The views of a scene show one set of named points, each view turned or mirrored, and shifted as a whole, with a little noise and some points left out.

Scene 1
View 1
(288): [ -3 -12  -2 -11  16  12   2  34  13   1  -7 -14 -26   6 -17   9  -9 -18
  23  21]
(221): [ -7 -16 -20  31  19  25 -11  26  21   1   5 -22 -27   9  -2  -5 -10  -6
   8  21]
(185): [-26  -3  -1 -18  23   9   5  13 -12   5 -32   0 -19   0  -3  -9   9   7
  26  17]
(87): [-36 -45  -8 -40 -14   2  31  34  -5  -6 -16  -9 -27  -4 -24  -4 -22   2
  22  12]
(201): [-22 -23  -9 -10  18  23  12  38  10  -4  -4 -14 -25  -6   6 -11  -5   6
  28  20]
(105): [-35 -17 -16 -26  -1  13   6  19  -7  12 -20  -3 -36   5 -17  -5  -5  -4
  17  23]
(284): [-18  14 -23  20  30  19 -22  -2  -9  30 -31   2 -28  22 -12 -10  15  -9
   5  21]
(262): [-21  -3  -5  -7  17  24   3  15  -1 -35  -1 -31 -35  -1  17 -36   0   0
  21   3]
(273): [  9 -38  10  21  12   0   2  27  37 -33   5 -36   1 -18 -11  30 -24  -1
   3  19]
(70): [-16  -4  -1   0  16   7  -2  12  -9  -1 -20  -5 -19  10   0 -16  -6  10
  26  17]
(142): [ -3  -8  -2   4  30  21   1  32  14 -11  -3 -21 -22   2   0  -5  -1 -10
  22  13]
(86): [-18  -9   2 -17 -10  -8  -7   7 -11  10 -20   6 -24  15 -20   6 -23   6
  25  32]
(103): [  8  -5   2  22  21  14 -26  30  31  15   5  -4 -12   2   4  30 -15   5
  26  53]
(82): [-11 -22   3 -14  16  11  12  38  11  -3  -9 -10 -15  -5  -6   6 -10   1
  30  22]
(140): [-10 -28  -3   2  24  19  14  38  19 -18  -2 -26 -15 -11   2  -4  -6   0
  19  11]
(3): [-26 -37 -11 -16   9  25  22  37  18 -27   2 -35 -30 -17  -1  -9  -5  -7
  11   7]
(192): [-21 -11  -7  21  22   8  -3  -2  -4 -13 -24 -16 -10  -2   3 -16   2  15
   5  10]
(287): [-11 -30   1 -30  -7   4  12  34  15 -20   1 -24 -29  -3 -23  14 -23 -17
  18  18]
(44): [-36 -24  -7 -35 -14  11  13  27  -8 -10  -4  -8 -39   3   2 -23 -22  12
  36  23]
(281): [ -4 -23  -9  -4  18  17  13  32  15 -25  -3 -38 -30   2 -22  -3  -6 -31
   3  -5]
(255): [-29 -25   4 -49   7   9  26  22   1 -36 -18 -30 -27 -22 -11   0   3 -12
  12   3]
View 2
(255): [ 14  39  -7   0   9  12 -18   9  29  -1 -22  12  -6   5  -2 -15  -7 -26
  -6  16]
(262): [-19  29  18  19   4 -18 -37 -22   6  -6  -5 -19  -9 -13  -5 -13  -6 -22
 -16  24]
(82): [ 14  -5  12  10  14 -10 -36 -10   9  -9 -20  20   7   3 -17  -5 -31 -16
   2   6]
(287): [  5   1  -6  11  26  11 -35  -1  35  10 -16  12  -2  21 -15  -5 -34 -22
   4  13]
(86): [  7 -33  -8   5  22   9 -47  -1  -4   1   9  17  -9   0 -15  11 -16 -14
 -22 -12]
(103): [  9 -55  34  19  43 -23 -44 -24   4 -30  -3   9  20  10 -39 -10 -34 -30
  -6   7]
(221): [-18 -27  36  24  17 -29 -36  -9  16   0  -6 -17  13  -6 -33   2 -25 -25
   1  20]
(140): [  1   6  27  16  10 -22 -33  -8  17  -5 -23   3   9   0 -14 -11 -28 -23
   9  17]
(142): [  0   1  22  20  10 -18 -34 -23  13  -7 -13  -2  14  -8 -32 -10 -23 -25
  -5  17]
(70): [  1  -9  14  13   4 -13 -43 -13 -11  -4   1   4   0 -17 -16   2  -9 -18
 -19  -3]
(105): [ -1 -12  -6  -1   8  -2 -23   9   8  -5  -5   9  -7  -5 -16  22 -10   0
 -14   9]
(288): [  7 -13   5  14  16  -4 -32 -15  18  -2 -11  10  11   2 -37   1 -29 -18
  -5  13]
(284): [ -5 -38  18  10   0 -21 -23  -6 -10  -7  13 -12  16 -36 -53  24   8 -16
 -33   4]
(87): [  6   7 -11  -2   6   7 -32  19  17  13 -21  24 -15   9   8  12 -28  -1
   8   3]
(281): [ -6  15  10  20   7  -3 -26  -5  39  21 -17  -9  15  -1 -34  -7 -25 -31
   4  24]
(273): [ 11 -15  39  24  36 -10 -46   4  35  10 -20   3  22  19 -17 -35 -34 -60
  17   4]
(44): [ -9   7  -7   4  12  -3 -42  -5   0  -8  -8  10 -27   6  15   9 -22   5
  -7  10]
(3): [ -6  23  17  11  11 -14 -23   4  32  -1 -27  -2  -1   7  -4  -8 -24 -18
  12  28]
(185): [ 14  -1   7   2  -1 -10 -28  -5 -11 -16  -6  14   2 -20 -19   5  -1 -13
 -22  -1]
(201): [ -1   3  19  10   9 -22 -31 -10   7 -16 -20   7   0  -2 -10   0 -25  -9
   2  17]
(192): [ -2  -7  35  14   2 -23 -37   6  -6   1   0 -10   7 -24 -12  -7   5 -37
 -15  -3]
View 3
(3): [  4  -9 -16   8  -1  10 -14 -28  26 -34 -12  -2  12 -14   4  -9   4  -2
  18 -13]
(70): [  4  -8  12  -3   5  17  15 -33  -6   5  -5  -9   0  19   0   2   5 -15
 -18 -21]
(82): [ 16  -6   7  17   5   8   8 -48  22 -13   7  -9  11   1   4  -9   3  -8
 -10 -23]
(201): [  5 -19   1   4   8  16   2 -46  16 -20  -4  -5  13   2   9  -1   2 -12
   2 -20]
(273): [ 28  24  -8  43 -12   0 -26 -36  27 -32  21   9  -8  23 -26 -15   4  -7
   8 -35]
(281): [  7   5 -11  18  -6  -9  -2 -15  21  -9  -6  22   0  -7   4 -15  15   8
  19 -13]
(44): [ -3 -17   0 -19   2  20   2 -34  20  -9 -16 -30  28 -20  -7   0  12 -22
 -18 -25]
(87): [ 12   3  12   0   1  22  -8 -26  32 -11 -12 -30  22 -40   3 -11  20   0
 -18 -21]
(287): [ 14   7  -8  18  -9  -2  -4 -30  34 -10  -1   1  21 -23 -13 -19  14  -4
 -12 -29]
(105): [  6 -11  11   2   6  28   6 -34   3   5 -20   1  18 -22   9  -2  11  -3
 -28 -26]
(140): [ 11  -5  -3  16   3   7  -4 -39  20 -27   5  -2   1  11   4  -7   2  -7
  15 -17]
(103): [ 21 -10   9  36   4  10   5 -76   7  -7  21  31   9  35 -14   0  -2 -26
 -20 -54]
(255): [ 10   1 -22  10  -7   6   3 -10  20 -25 -17 -20  12 -28   2 -23 -10   9
 -13   0]
View 4
(142): [ -3  23   1   9   7   9 -15  -3   2 -30  -1  32 -23   7   9  34   3  15
   2   9]
(281): [  3   5 -22 -10  14  23  -6   3  -8 -36  -9  28  -7  -9   2  37 -12   9
  11   3]
(105): [ 12  -2  -6   1  -1   2   4  15  14  -7  44  19 -19   0  24  14  -6   4
  -4  -1]
(221): [  3  24  -1   4  20   9  -5  -4   4 -32  13  46 -12  14  34  54   5  33
   6  13]
(3): [  4  -3  -9  -9  11  11  16  12  -4 -38  -8  34 -18  -6  10  11  -3   5
  11  28]
(70): [ -1  24  17  16   0  11 -18  10  19 -18  29  21 -11   4  23  22   3   8
 -15   7]
(82): [ -1  10  -7  14   8   8  -5   0   5 -15   7  26 -31  -6  18  14  21   4
  -5  10]
(86): [ 15  14  -2  19  17  15  -2   7  29   7  44  11 -11  -2  28  19  13   1
 -23 -12]
(284): [  7  26  13  10  -9   3 -35  12  15 -19  58  29 -26  18  34  59 -21  30
 -11 -16]
(44): [  6   4   5   4   4   1  21  11  23  -7  29  16   3   5  16 -11   8  -9
  -2  23]
(87): [  7 -16 -20  -4   5  14  18  17   6  -7  25  13  -6 -24  24  -9  11 -13
  -3  13]
(201): [ -2   9   3   6   0  -1   2   4   4 -24  11  33 -25   5  20  12  11   9
   4  24]
(140): [ -3  12  -2   5  11  13  -3   3  -2 -36 -10  36 -25  -6  18  23  12  11
   2  23]
(103): [  8  33  -2  31  36   4  -6 -17  15 -10  11  42 -50  20  34  50  35  32
 -13  -2]
(192): [  2  24  27  10   6  24 -19  25  14 -40  21  32 -16  -5  33  36  -7  18
 -22  16]
(262): [ -1  24  25   0   2   9  -3  13  15 -41   1  28   1  16  -2  17 -18   6
   2  27]
(288): [  5  13 -18   9  13   8  -8  -6   4 -12  11  25 -26   2  11  31   9  10
   0  -6]
(185): [  2  14  15  14 -11   5 -20  19  15 -16  33  18 -32   0  18  14  -5   2
 -17   2]

In a view up to two points have been moved. Name them for each view, in the order of its rows, or write none.
view 1: none
view 2: (140)
view 3: none
view 4: none
